Points, in no order, along strands that fork, close into loops and pass close to each other.
In the rows, 128 means zero.
Points whose rows are less than 148 apart are linked; no others are. Some points are linked to none.
Tozas: [110 110  90  82 159 142 110 151 119 153 132 102 147 106 149 155 108  40
 148 111 126  47 132  75 131 131 131  80 123 137 186 187 164  90  94 142
 169 126 150 120 148 123 173 136 145]
vomav: [149 109  76 105 122  93 152 146  94 109 159 148 123  98  72 127 164  85
 114 127 164  54 106  98 104  95 122 110 123 127 176 168 112 149 118 147
 157 120  74 160 133 109 148 103 143]
sopul: [161 119 107 149  98 149 161 106  91  94 140 172 131 139  82 142 154 166
 103 142 181 111 117 144 117  78 139 175 114 131 163 126  87 129 176 121
 107  80  72  96 130 112  76  98 110]
kof: [120 117 197 146 120 166 145  77 132  96 112 147 142 174 152 128 143 209
 137 171 105 144 161 175 149 118 148 174 126 110 118 109  83 124 188 114
  96  74  69  81 110 169  81 137  36]
vato: [104 118  73 140 110  97 114 163 127 136 145 105 127 114 103 110 104 119
  93 115 152  90 174 148  97 126 172 111 161 139 148 130 108 147 142 136
 167 117 128 128 109 101 130  97 160]
dufef: [103 142  75 153 131 142  99 117 160 166 107 129  95  86 105 121  50  91
 107 121 137  82 134 142  79 109 160 120 126 136 128 147 123 132 114 141
 157 117  82  97  82 107 129 123 159]
Dubi: [114 163 108 150 116 185 111  92 178 152  83 136 103 123 146 120  58 162
 153 135  99 147 109 153 117 117 166 137 113 124  93 114 122 139 110 111
 129  92  79  49  98 113  94 156 133]
Lup: [ 94 146 167 108 168 159 118  85 155 132 104 140  93  89 118 147 114 101
 137 106 136 108  85  80 104 126  78 110 104 112  92 148 139 102 127 152
 100 156  99  99 153 135 164 145 113]
rerek: [192  93 100 108 131 141 150 128  61 113 117 142 148 161 139 102 122 110
 147 149 108 136 119 120 124 108  98 126  78 161 183 104 110 141 127 114
 177 114 105 151 152 170  91 129 126]
Pesu: [110 106 205 128 134 136 149 125 121 128 129 125 127 153 164 158 135 138
 140 152 136 162 142 117 167 174 107 129 118 134 101  93 123  80 114 114
  78 174 179 147 144 149 161 156 103]
lil: [110 121 127 116 132 134 174 115 130 105 132 166 149  92 119 157 150 110
 130 125 145  85 157  49 138 151 126 148 196  89 146 164 176 140 141 182
 120 149 141 109 155  77 108  88 153]
fil: [125 156 151 102 151 164 147 107 167 144 129 105 185 127 151 125 125 136
 162 122 112 141 159  95 146 171 134 113 200 128  93  86 150 116  55 157
 106 137 185 111 162 121 186 142 172]
Talu: [175 100  65 111  79  59 120 173  82 120 165 126  99 161  68 118 146 137
  84 130 140 172 115 221 116  99 116 120 135 154 171 129  92 130 161 141
 178 114 177 181 112 125 121  91 162]
Nuti: [ 91 169 166 150 119 136 127  88 131 128 129 131 123 148 145 139 120 169
 141 122 180 116 142 127 103  66 144 126 115 121 121  84 126 130 136 144
  93 112  71  63  95 142 115 131  80]
fovek: [165 111  64  91 110 104  76 177 122 115 126 158  70 128 107 121 110  99
 104 140 135 155  55 128 117 132 103  97 108 139 192 164 157  96 127 137
 182 165 173 205 128 130 128 108 164]
rira: [ 66 147 181 152 136 130 150 102 151 149 136  97 124 123 123 145 105 126
 143 124 146  92 168 116 118 116 132 115 133 114  97  91 132 126  98 144
  86 155 128 112 117 123 154 134 118]
zivo: [117 131 147  95 137 127 139 119 164 128 136 118 155 107 149 135 136 133
 140 108 141 139 165  94 153 191 145 127 225 110 118 129 164 115  91 174
 124 146 182 109 148 103 172 118 167]
karus: [161 105  84  99 124 117  91 174 134 110 121 137 120 134 126 119 117 136
 102 137 131 154  93  98 137 161 120 128 130 125 174 146 140 118 149 117
 146 154 173 169 163 119 112 105 168]
litup: [207  98  80 157 100 104 117 165 101 121 169 126 194 159 121 103 174 188
  72 148 132 221  91 181 180 138 116 189 124 136 148 143 129 144 189 109
 137 103 160 149 137 124  80 110 144]
Dazo: [124 171 130 123 145 196  81  80 110 142  96 154  89 137 132 124  95 114
 135 118 133 137 101 139  93  58 147 130  55 158 110 146 107  96 158 112
 102  98  75  65 115 147 123 164  93]
Kotav: [112 155 113 117 160 196 118  93 161 151  99  96 163 139 136  92  59 106
 172 129  53 129 149  92 141 133 172 123 120 148 104  97 141 133  70 116
 133 127 142  96 145 116 132 151 179]
kofe: [149 131 136 165 105 100 123 150 128 109 134 121  97 118  87 135 172 155
  83 128 160 166 110 188 125 103 121 141 116 139 101 127  86 152 152 103
 119 101 111 140 104 131 108 128 134]
selen: [175 104  74 113 106  89 125 164  89 112 152 130  99 130  86 118 150 129
  99 112 167 146  88 171 130 109 119 121 113 150 171 153 101 116 146 119
 169 120 139 157 126 124 132 106 151]
ritul: [157 111 169 153 122 152 147 129 118 106  85 142 130 152 135 112 129 152
 135 173  87 172 107 130 143 127  86 139  97 138 109  84 104 142 129 106
 142 144 118 151 150 152 102 154 112]
Dor: [151 120 133 102 119  97 128 134 129 107 129 138  80 110 130 151 159 133
 129 131 157 139  61 118 136 166  73 105  99 109 138 124 110  84 148 117
 120 151 140 143 147 163 147 134 125]
doko: [116  92 117  79 118  95 114 186 107 115 142  97 114 166 119 103 103 110
 130 112  87 187 128 159 144 148 139  85 102 140 126 130 106 153 113 122
 170 163 184 252 148 142 139 112 147]
saf: [111 120 156 188  93  69 119 155 167 110 128 136 138 122 127 145 148 170
  97 147 128 144 137 141 122 190 132 154 214  81 117  89 142 177 108 124
 128 131 162 193  91  99 118 122 129]
suto: [180 113 131 142  99  95 139 169  62 108 156 148 122 161 121 114 206 136
  71 144 166 194 109 190 172  92 130 173  76 184 125 168 104 122 198  95
 105 121 153 162 108 138 106 116  93]
fisam: [115 135 164  91 165 182 165  78 110 126 149 118 183 146 151 140 148 109
 185  99 105 100 191  86 155 113 155 130 164 142 142 129 183  99  96 142
 102 112 145  52 154 117 133 135 121]
gidov: [123 108 141  96 106  98 101 190 123 114 115 101  85 172 132 120 114 122
 101 140 107 191 134 162 167 148 135 107  86 152 121 142  91 122 145 106
 136 174 195 212 137 131 121 109 133]
mulo: [111 127 173 161 103 143 139 115 169 130  94 104 126 136 133 147  98 159
 105 151  99 143 163 145 135 161 131 164 138 105  93  95  84 167 133 103
 104 109 106 112 126 118  81 132 107]
lin: [ 72 165 133 143 132 110 106 156 134 163 126  90  89 140 137 128 103 108
 103 129 103 169 132 195 132 106 132  95 104 180  62  88 101 123 116 105
 128 182 172 166 113 133 115 130 148]
fuzos: [136 167 116 112 158 167  90  91 114 159 132 150  94 101 142 146 120 106
 125  85 175 123  82 142 106  72 126 138  86 160 124 192 129  79 144 116
 128 117  62  67 108 137 136 141  92]
numeb: [125 146 162 122 148 163 114 103 147 116  93 145 104 110 124 134 129 135
 134 106 142 135 105  92 130 129 105 134 111 122  98 129 133 108 147 118
 104 132 109  81 150 131 132 145 116]
timir: [ 93 181 143 135 158 168 150 101 188 157 125  98 179 130 151 115  98 135
 159 121  96 109 152 120 118 143 143  89 191 122  84  63 154 127  50 168
  96 130 152  86 144 111 167 139 171]
Goru: [137 145 148 111 169 207 106  81 135 113  71 166 130 126 134  97 108 112
 168  95  88 133 108  68 150 126 135 134 109 135 106 141 158  77 134 129
 116 112 128  61 152 124 146 161 114]
vek: [151 128 192 141 123 135 133 117 153 115 110 153 139 116 168 158 207 171
 138 130 132 188 113 139 177 184  99 163 133  99  73 126 131  98 174 109
  75 115 146 101 132 155 136 158  87]
zir: [111 119 126 114 111 113 117 133 165 138 118 124  69  94 101 155  86 104
 113 139 155  92 122 102  89 135  95 116  80 107 155 142 110 119 137 143
 124 161 116 156 147 143 136 108 132]
tob: [168 139 145 149 122 104 129 138  66 101 149 155 121 150 137 119 223 147
 105 144 177 176 106 166 152  70 119 157  91 169 120 133 119 123 184  94
  93 113 114 140 105 164 105 132  86]
rini: [133 120 160 151 117 156 140  98 110  99 121 149 134 161 127 134 147 176
 109 142 150 132 154 151 137 103 152 181 113 130 133 128  86 136 194 109
  94  82  83  84 124 134  74 121  77]
Nodek: [ 94 144 208 165 114 138 167  89 150 107 106 154 167 163 123 128 135 152
 168 166  83 104 196  75 125 115 152 143 185  73  98  82 181 195  89 164
  70 115 129 103 115  72 102 158  97]
semun: [185 123  56 109 159 131 113 131  87 124 151 144 140 111 136 120 149 117
 119  92 168 100  79 115 128 120 132 122 139 143 195 180 140  86 142 130
 164  92 106 112 135 123 122 108 144]
moli: [171  89  87  96 119 129 130 157  70 124 121 137 116 160 115 112  95  87
 101 144 113 150 137 130 125 103 121 127  72 185 174 134  96 142 144 113
 170 125 151 177 150 136  89 102 148]
Pag: [127 144 137 126 156 216 106  88 157 128  78 143 142 135 123 103  71 109
 169 138  84 116 130  56 137 121 153 137 117 135 130 115 178 110 100 136
 123 121 141  80 142 104 127 162 155]
lodos: [160 125  87 117  79  79 130 141 115 125 140 135  57 112  66 135 132 101
  87 141 186 115  83 169 102  88  99 119  98 145 165 133  93 116 133 148
 168 128 120 163 107 137 144 103 136]
sugus: [ 89 112 122 179 105  70 154 160 152 133 144 125 171 116 120 105 127 140
 133 142 117  79 197 109 103 159 157 121 191  83 126  80 168 181  93 152
 147 147 144 160  97  97 148 115 135]
Faf: [116 145  50 120 152 161  85 118 146 162 134 108 171 107 131  78  59  97
 142  94  76 116 143 108 118 138 196 137 151 143 122 135 146 155  94 124
 195 121 114 124 113 103 133 128 198]
fuz: [137 107 154 136 114  81 157 138  63  74 157 127  94 145 101 114 177 113
 121 132 180 123 122 139 144 102 148 158 108 147 150 149  94 142 151 114
 117 113 126 195 116 140 149 110 103]
seruk: [146 144 125 142 130 126 138 135 109 136 131 103  97 125 124 123 148 140
 123 106 151 151 111 200 121  97 129 109  87 162  95 122  70 119 131 104
 132  99  91 131 110 159 126 132 122]
rano: [113 156 113 120 184 169  95  81 122 175 125 122  95  95 152 156  82  79
 147  96 143  87  92 128  96 100 113 108 117 144 136 186 143  78 104 140
 138 115  83  84 107 135 146 149 117]
ligas: [162 113 131 168 125  94 178 104 101  90 146 148 160 143 107 113 181 178
 148 154 123 109 155 139 116 119 142 159 158  91 154 106 121 178 128 127
 103  60  73 142 100 141  86 119 120]
raz: [136 117 128 127 104  93  85 180 164 108 132 142  98 107 115 156 171 154
  78 129 173 163  80 125 165 165 110 147 144 105 119 180 151 111 171 116
 114 174 165 140 132  88 130 113 137]
rufi: [144 110 166 120 103 112 115 175 136 133 105 102 102 170 163 127 124 130
  83 165 101 198 132 164 187 166 117 135  82 155 101 131  99  99 165  93
 114 183 189 165 138 142 109 130 111]
zugok: [137 152  84 153 132 165 112 107 154 141  95 133 111 113 119 108  78 135
 139 111 126 113 123 147 100 102 165 121 124 144 118 134 125 140 107 126
 153  87  70  77  98 111 107 139 154]
toso: [147 127 167 170 135 107 167  97 131  95 126 131 156 130 149 132 179 194
 165 142 118 144 149 143 133 169 130 159 185  87 126  96 135 151 111 130
  91  77 109 137 102 162 116 133 127]
Sibiv: [189  69  74  88 121 123 157 138  41  91 151 143 182 141 117 115 154  90
 144 123 115 118 101  99 129 121 107 110  67 136 198 122 116 151 132 120
 177  79 103 163 167 166 113 128 119]
sot: [166 137  52  93 136 102  72 177  97 147 136  94 127 142 137  89 100  94
 122  96 123 138 109 160 110 127 150  70 138 161 176 146 112 103 127 138
 212 127 171 178 127 140 154 123 176]
sutug: [158 120  94 173 103 101  99 178 141 128 150 127 167 126 130 123 169 184
  76 139 133 199 107 181 147 139 128 177 160 130 111 130 148 177 168  94
 145 119 160 130 117  95  80 117 153]
Mise: [143 135 123 118 150 205  91  84  79 132  84 185  96 157 150 106 101 109
 154 130  99 139  94 132 123  69 124 141  40 173 123 140 117  76 163  84
 116 110  99  76 132 159 127 173  62]
lida: [110 161 131 155 101 120  98 160 157 163  95 111  73 124 132 148  98 113
  85 150 131 183 117 195 124 104 106 125  64 165  73 102  87 137 145 113
 134 157 144 141 100 145  93 136 134]
zod: [ 72 142 109  90 155 110  81 156 138 162 151  74  96 131 135 131  87  93
 109 106 123 110 150 147 119 146 151  85 145 155 135 144 121  96 113 118
 133 170 176 135 136 115 161 113 158]
vop: [117 121 127 131 122 117 111 146 159 131 141 119 141 119 153 131 128 161
 107  99 144 157 141 128 155 184 156 153 204 119 106 144 154 132 135 129
 132 152 179 107 124  86 134 107 158]
nitog: [143 129 152 119 109 115 120 166 129 156 104 120  92 148 173 145 139 130
 109 150 136 195  96 166 166 145  81 115  53 153  91 129 112  68 168 107
  98 178 176 132 132 170 137 152  99]
zag: [138 123  83  91 155 157 128 141 108 144 134 122 192 102 160 141 141  68
 172  96 130  49 140  71 144 114 142 102 142 131 187 179 175 103 100 152
 184  98 117  96 143 127 149 131 148]
gupet: [154 113 100 145  86  53  98 192 115 116 151 124  98 153 106 135 175 159
  74 157 152 201 117 230 134 110 117 133 139 147 130 127 115 140 180 118
 152 131 188 166  86 128 106 109 144]
fuf: [116  79  92  91 118  73 139 180  80 120 181 124 158 129 101 116 147  89
 149 109 118 101 132  94 109 135 130  93 134 111 177 150 159 186  96 140
 184 162 138 228 144 122 156 111 141]
Fege: [108 132  69  87 150 113  75 170 133 164 148  84 135 129 150 110  86 100
 133 102 101 121 123 144 114 158 160  72 168 149 155 145 129 103  99 125
 188 160 183 160 146 124 177 123 174]
lada: [144 115  95 103 165 119 125 133  87 126 168 130 155 116 158 126 160 130
 135  62 161 113 109 113 146 139 141 120 175 143 158 187 158 103 129 129
 161 123 127 114 134 109 140 103 142]
Debul: [ 86 119 168 197 110  80 154 135 128 118 135 134 138 132 109 120 128 136
 131 158 125  90 184 105 107 123 146 143 171 100 116  81 158 189  87 138
 108 150 129 168  89  97 128 118 114]
vusip: [ 93 135  58 119 159 137  92 144 139 170 145 110 159  96 103  97  87  68
 117 109  87  54 162 107  94 114 171  93 163 149 130 162 153 139  90 148
 196 134 107 130 116  88 150 117 182]
dom: [162 116 147 110 137 134 138 141  92 140 120 140 122 149 195 133 158 145
 136 131 124 175  98 151 158 149  82 115  73 161 121 119 118  69 149  90
 103 151 146 111 144 188 133 144  84]
tafo: [134 125  68 125 113  97 131 159 141 146 119 130 103  92  89 120 118  72
 123 149 141  42 136 112  74  99 123  84 101 119 166 139 128 138 103 160
 173 128  87 164 117 132 144 115 159]
beb: [132  99  96  91 123 122 115 163 172 134 140 114 117 100 128 127 119 145
 137 106 101 165  92 152 136 209 126 113 168 112 116 161 123 126  96 120
 159 151 162 157 154 120 172 117 168]
mivas: [ 83 156 209 147  98 170 145  80 189 127  83 118 141 158 147 153  80 159
 131 152  71 143 178 129 146 147 151 161 165  81  74  84 102 178 120 130
  75  94 117  66 120  92  83 152  76]
zem: [134 128 149 123 126  78 164 124 150  86 132 129 127 101 108 130 174 144
 150 136 144  96 113  92 137 181 111 106 158  71 133 111 114 135 117 146
 111 127 118 166 133 140 147 127 143]
roki: [126 118 129  97 158 197 118  86  57 122 115 165 135 174 150 113 105 107
 146 127  92 123 134 111 139  79 143 142  61 190 146 135 113  84 157  78
 109 122 110  65 160 137 108 148  62]
ner: [161 107  95 112 152 165 137 119 122 142 105 133 115 108 153 140 101  95
 165 124 123  90 111 103 123 143 112 116  90 132 169 140 136  93 114 111
 152 108 111 104 146 158 135 140 135]
rel: [135  94 127 147 113 117 127 133 131 128 158 101 201 145 110  88 109 157
 131 118  81 168 164 105 130 174 145 164 165  93 125 115 133 234 117 126
 145 128 138 203 142 129 112 116 159]
pim: [ 82 184 207 127  94 184 144  65 214 126  75 127 143 138 139 160  82 135
 134 133  82 136 176 106 131 147 139 146 176  70  67  80 138 164 108 182
  74 100 148  41 140  83 109 153  91]
mol: [107 111 132 150 101  94 112 156 182 124 138 111 150 120 138 126 125 178
 108 127 116 152 154 146 129 203 159 153 231  98 108 112 137 167 110 127
 145 134 192 161 111  98 150 104 150]
fitet: [ 74 150 166  93 163 137 146  79 149 151 131 119 108  93 102 152 107  68
 146 115 126  52 122  73  73  93  77 101  88  99 111 155 135 131 109 167
  84 158  85 113 159 133 175 141  98]
kadu: [ 99 124  61 122 134 107 106 159 101 158 158  95 159 125 107  98 108  83
 120 105 111  70 189 136  94 100 183  92 146 153 140 134 113 148 114 126
 195 129 129 149 116 110 146 115 164]
zerak: [155 135  66 130 104 101 116 143 123 147 120 137  53 101  76 121  97  65
 110 139 162  89  88 156  84  87 103  86  97 149 166 146 101 116 112 164
 189 119 111 179  95 145 155 117 157]
bok: [175 115  72 128 117 166 118 139  82 129 116 138 123 150 116 113  84  95
  95 143 147 125 141 132 115  94 157 146  78 181 174 139  88 116 166 121
 147 100 118 127 125 122  88 108 152]
mip: [154 106 105 115 141 133 123 138 110 108 129 149 157 130 125 125 130 137
 113 134 129 130 123  60 126 146 114 144 143 128 169 134 145 144 151 116
 131 137 147 144 179 105  97 104 157]
Gile: [154 135 128 119 132 150 147  96  94 121 117 147 116 124 135 136 143 117
 169 127 156  83 112 109 106  86 111 115  76 138 169 111 115  94 131 123
 133 107  74 106 140 171 133 133  93]
nunav: [121 130 199 183 133 127 158  91 137  95 112 137 142 157 154 137 162 200
 153 158 110 148 154 171 137 143 147 172 157 101 110 103 114 147 139 119
  76  58  85 122  90 165  94 140  80]
feme: [203 101  94 139 124 151 132 138  97 118 152 157 190 144 136 100 181 189
 108 115 114 213  80 160 175 126 116 190 102 144 128 158 147 128 179  86
 133 108 113 104 145 129  83 130 113]
fazov: [143 127 179 146 115 117 140  91 159  98 107 135 111 112 121 154 176 176
 121 128 141 146 109 144 137 160  85 160 122  77 104 109  90 122 180 116
  87  92 101 109 131 162 115 140  89]
Lofip: [ 99 118 198 195 118 112 164 107 124 103 111 144 152 163 127 132 130 158
 144 185 105 103 184 100 120 120 141 162 168  87 119  89 153 195 103 128
  85 117 113 144  98 100  94 137  93]
ver: [ 68 134  96 154 116  97 122 137 167 160 134 116 116  91 115 125  84 119
 104 112 149  67 166 144  83 132 144 106 172 114 114 118 134 139 113 156
 161 145 109  95  91 102 156 112 136]
duriv: [ 95 165 140 161 146 149 136 132 157 151 114  95 158 153 160 110  90 153
 147 146  92 145 146 145 122 130 140  97 158 141  85  47 129 147  78 118
 111 138 142 120 137 133 126 145 154]
nemu: [117 133 189  95 153 183 155  72 103 124 142 153 156 150 156 145 147 133
 175 106 129 141 155  85 161 130 128 147 147 144 120 116 179  79 117 135
  78 146 154  54 147 122 136 145  93]
rokim: [166 138 118 126 146 134 116 140  77 116 143 155 127 136 141 117 179 147
 108  98 170 151  93 135 146  94 121 138  99 168 133 154 134  99 160  91
 124 127 112 107 130 131 113 132 110]
Maka: [190 124  70 152 101 158 131 126  83 109 133 160 134 140  91 117 134 147
  85 134 177 139 102 151 113  77 144 161  96 168 177 129  89 114 168 132
 137  79  95 100 122 114  83 100 139]
Bebav: [110 107 149 108 146 206 124  80  72 107 111 177 161 188 143 107 111 151
 156 138  69 133 152 104 160  86 159 167 108 160 125 139 126 114 177  92
 104 121 114  54 169 110  92 147  69]
robav: [141 132 143 182 106  68 114 145 125  86 145 140 109 118  94 151 200 164
  79 154 172 154 106 167 126 120 109 169 143 109 113 129 125 163 167 103
 100 103 126 156  98 118  91 118 122]
Zodez: [127 138 158 120 137 194 144  87 142 139 104 134 162 161 179 120 109 177
 177 152  80 155 157 119 135 133 152 144 155 138 111  90 133 139 102 112
 103 116 116  51 150 130 103 148 123]
Non: [116 120 151 102 114  82 113 153 148 111 147 135  84 109 132 168 159 144
 117 133 176 142  76 111 145 178  97 113 148  95 130 148 137  92 132 134
 113 189 152 152 125 127 163 127 125]
Rozok: [189 134  48 112 165 130  76 145  86 148 136 124 124 117 149 107 117  87
 119  94 154 113  75 140 111 122 134  87 136 159 193 182 140  79 123 131
 193  95 128 146 122 137 143 131 156]
zofil: [ 97 126 204 142 133 148 163  91 122 125 135 130 140 143 141 153 135 140
 166 131 146 128 155  93 154 129 127 147 141 127 108  94 157 106  95 131
  93 162 146 104 123 127 147 146 105]
vuk: [ 74 115 126 132 144  84 142 132 130 122 164 141 120  87  90 122 144  93
 108 124 164  47 147  83 122 102 142 124 191 114 123 177 157 156 123 176
 139 158  91 137 114  73 161  84 133]
funon: [129 124 173 191 109  75 125 130 130  81 125 141 123 137 104 148 174 159
  95 164 132 134 131 125 121 149 116 177 165  90 121 115 131 182 140 109
  93 103 136 188  98 109  82 123 120]
boseg: [146 143 131 125 115 101 168  95  93 114 129 145 108 129 115 126 158 122
 152 162 160  75 120 106  88  72  90 107  86 119 160  76  91 136 140 130
 108 118  70 129 118 176 117 128  96]
Vov: [ 92 133 152  88 163 151 155  95 108 148 167 100 144 119 152 164 140  95
 168  78 151  68 175 108 147 111 147 121 139 135 144 161 148  85 120 143
 110 121 124  69 135 132 146 117 110]
bulip: [138 119 124 111 146 169 162 103 116 104 116 164 169 115 130 133 137 131
 158 113 123 108 148  48 143 142 127 160 160 107 147 144 163 137 148 140
 121 116 132  83 174  92  97 108 147]
nolut: [101  91 128 113 141  86 138 169  85 114 162 104 131 139 115 109 129 102
 144 104 110 132 146 126 122 136 142 100 128 141 133 144 127 168  96 109
 155 150 155 219 143 128 151 119 138]
damu: [111 166 117 134 141 181 152 112 163 147 101  93 185 155 161  82  61 138
 184 157  42 126 147 125 136 127 167 109 128 130  94  65 105 160  68 126
 130 115 117 116 152 129 126 148 170]
Dige: [107 107 128 115 124  93 162 135 103 105 155 124 116  99  95 124 159  98
 127 119 182  46 151  98 122  99 147 122 130 115 156 164 112 148 130 149
 129 120  87 151 116 119 169 103 119]
tozon: [ 61 150 173 147 122 139 133 100 201 152 117 103 131 102 119 163  74 120
 123 114 152 109 152 107 134 158 130 109 161 100  85  98 144 110  84 185
 111 169 148  94 118 103 172 134 141]
gafot: [143 130 129 117 146 156 118 132 127 126 114 108 146 128 145 100 123 139
 126  90 102 179 131 131 180 152 164 154 113 157  86 142 116 124 129  83
 126 130 133 104 138 113 110 132 137]
Nipeb: [ 84 122 135  91 147 129 136 135 163 151 130 128 121  86 101 156 122  64
 133 142 115  37 158  56  95 133  98  89 110 102 145 154 157 131  94 160
 106 159 113 136 158 118 161 119 141]
kez: [133 127 108 126 145 132 152 133 130 144 129 103 164 118 138 110 124 133
 164 119 107  98 173 109 110 135 145 114 163 121 139 108 140 157  99 128
 135 119 116 119 141 129 132 120 165]
Zom: [ 94 114  92  74 153 119  91 155 126 152 144  96 101 115 130 154  92  59
 114 102 145  63 138 110 119 130 146  85 125 143 174 191 122  92 129 140
 147 144 142 133 141 117 163 114 146]
Dum: [124 165 114 164 118 165 101 122 164 162  85 123  83 119 145 139  74 138
 120 142 130 169  93 183 108 108 119 130  67 143  84 104 109 117 132 108
 128 124 103  88  90 149 103 157 130]
lev: [140 130 100  88 171 159 127 118 122 144 141 122 168 103 169 122 123 103
 157  67 132 114 126  85 160 151 149 118 186 148 151 183 184  92  98 162
 168 126 143  83 145 102 149 118 156]
Sani: [197  90  93 123 106  86 154 140  99 102 166 113 159 143 129 104 170 175
 147 135 130 171  87 149 168 158 101 133 134 111 177  95 126 124 122 118
 164 115 133 170 129 175 121 123 145]
kog: [121 153 105 119 182 189 105  89 149 194 112 110 108  96 186 151  58  83
 163 105 123 109  97 127 125 160 130 112 114 132 137 166 150  44  91 130
 132 116 139  97 108 154 167 162 140]
loz: [ 85 144 192 100 136 153 176  54 130 116 120 163 132 117 103 146 154 103
 192 130 117  64 167  55 111 100 107 124 132  82 114 120 166 136 120 170
  77 142 105  67 152 124 148 148  85]
Verig: [ 83 153 183 144  94 124  97 122 171 142 108 122  78 112 120 161  96 114
  83 151 161 146 103 104 104  93  81 161  65 124  99 114 114 132 155 130
 102 184 137 146 134 133 129 126  86]
vis: [147 122  98 157  89  84  89 195 151 143 138 109 129 133 141 125 158 171
  80 140 125 205 124 214 156 156 140 153 147 141 102 132 124 142 170  92
 146 142 185 136  98 120 111 120 148]
mezu: [ 93 139 154 130  91 109  92 147 186 148 110 112  66 112 128 170  77 129
  86 141 165 144 107 128 108 143  97 128  86 115 119 128 109 107 146 143
 120 184 150 158 123 139 138 121 120]
puge: [ 68 140 153 110 163 119 132 113 116 158 169  73 115 127 140 151 116  98
 137  96 147  82 163 140 125 121 147  98 138 146 118 140 125 100 103 126
 105 155 147 119 125 127 165 121 127]
roke: [ 72 133 130  91 137 102  96 133 182 152 141 132  74  88 105 160  99  80
 100 143 139  65 113  79  75 130  83  86 114 105 155 162 149 111 105 175
 115 188 109 166 149 126 165 104 129]
bom: [173 121 138 134 114 110 130 119 143  90 104 146  99 107 103 145 186 155
 117 143 127 158  63 144 149 163  56 145  89 101 116 108  93 102 179 102
 112 113 122 122 149 170 123 147 108]
niri: [ 93 155 191 129 124 141 190  85 156 111 110 149 149 130  97 129 154 117
 188 149  82  67 202  67 115 103 143 118 156  56  91 112 184 178  91 183
  67 121 113  83 127  89 134 150 104]
Nos: [117  93  95 128 123  83 131 155 131 148 182 108 199 113 102  86 129 137
 142 112  75 126 178 108  91 177 147 126 184  79 133 126 158 224  99 147
 149 143 139 210 137 132 150 112 170]
lege: [ 64 175 200 138 113 177 140  68 216 140  95 112 135 118 115 162  62 123
 135 109 124 124 151 100 128 134 129 129 141  75  65  92 152 132  98 200
  86 137 133  56 119  91 132 153 105]
kimuf: [ 96 152 148 190  86 101 107 180 192 140 107 108 100 118 133 156 127 147
  77 154 120 177 123 208 123 136 111 124 124 129  63  83 100 174 134 105
 134 133 147 155  94 121  96 134 122]
Mupin: [140 134 135  99 148 120 114 139  87 149 140 122 101 138 175 139 139 108
 114  96 169 142 101 132 147 118 111 119  78 171 141 165 132  64 143  96
 107 155 146 104 132 152 148 136  90]
gud: [128 122 199 139 138 145 135 139 134 115 111 145 138 134 164 148 181 147
 134 134 117 188 106 122 178 184  95 133 116 125  63 110 126  88 141 104
  71 159 171 137 153 150 164 177  95]
Vil: [192 112 118 133 139 163 135 114 102 102 138 168 159 151 129 114 193 201
 140 134  97 188  96 175 145 102 114 166 112 144 127 126 122 132 165  79
 122  82  81  85 140 160  79 139  90]
vuror: [ 67 153 192  83 152 139 169  40 126 133 147 137 124 101 114 157 135  86
 174 109 140  60 125  61  90  77  80 129 110  93 113 142 153 125 124 174
  79 158  88  82 144 133 182 141  66]
Vib: [153 129  85 112 168 174 123 128 151 161 103 119 117 100 164 128  71  87
 167 129 104 101  99 108 119 173 131 101 118 132 158 151 145  86  87 124
 162 105 141 136 136 155 162 144 169]
gabu: [210  94  92 130  93  71 125 185  63 119 170 131 160 174 118 101 195 156
  80 137 136 229  91 200 182 105 113 154  82 162 142 160 131 125 186 115
 147 133 172 170 109 138  98 121 130]
gak: [107 142 161 153 120 114 177 123 110 137 127  99  92 142 135 131 118 131
 134 130 148 131 132 191 119  98 122 107  84 142  91  97  64 126 131 123
 113 122 100 163 107 170 123 128 109]
nudok: [120 108 101 167 107  44 135 159 126 114 169 123 168 122  92  86 142 151
 118 140 116 106 173 132  84 154 149 121 190  83 140  95 147 192 115 148
 161 132 146 205  98 118 142 110 155]
vozi: [107 160 152 172  97 138 114 148 209 135  83  99 128 126 146 139  99 157
  92 146  91 170 126 177 144 162 127 145 139 118  60  82  84 173 123  99
 117 103 123 121 117 108  94 140 122]
gume: [182 116 121 144 121 137 162 102 113  97 128 145 145 151 110 106 172 198
 149 148 102 148 120 167 125 108 117 145 125 117 145  90  95 151 134 109
 125  61  58 112 136 165  87 131 112]
Napez: [ 94 113 132 108 134  74 150 136 141 104 157 151 127  90 101 142 169 115
 124 133 141  70 149  59 129 163 128 114 213  77 139 169 170 149 112 182
 123 166 131 160 129  86 150  94 152]
tila: [128 137 146 161 118  99 178 126 105 125 119 120 117 145 118 109 138 138
 149 155 131  97 159 149 101  85 127 102 113 125 125  77  93 162 112 129
 110 118  81 156 113 156 116 131 115]
meno: [183 127  70 114 127 114  78 180 124 141 102 140  82 135 134  97 105  97
 116 126 115 191  53 156 131 134  99  95  79 160 143 150 156  95 124 127
 188 141 179 204 116 146 137 135 167]

A piece is two or more points that can be reached from each other along the links. Count, over all rows, the pieces, the separate loops (a circle has one, a figure eight two, a Y none), the forks (points with three links) and the tips (points with one).
pieces => 3
loops => 2
forks => 7
tips => 9

How many points has the smallest loop of links through each point below? Write 0 if it is on no loop.
Fege => 10
mip => 0
Vov => 6
bom => 0
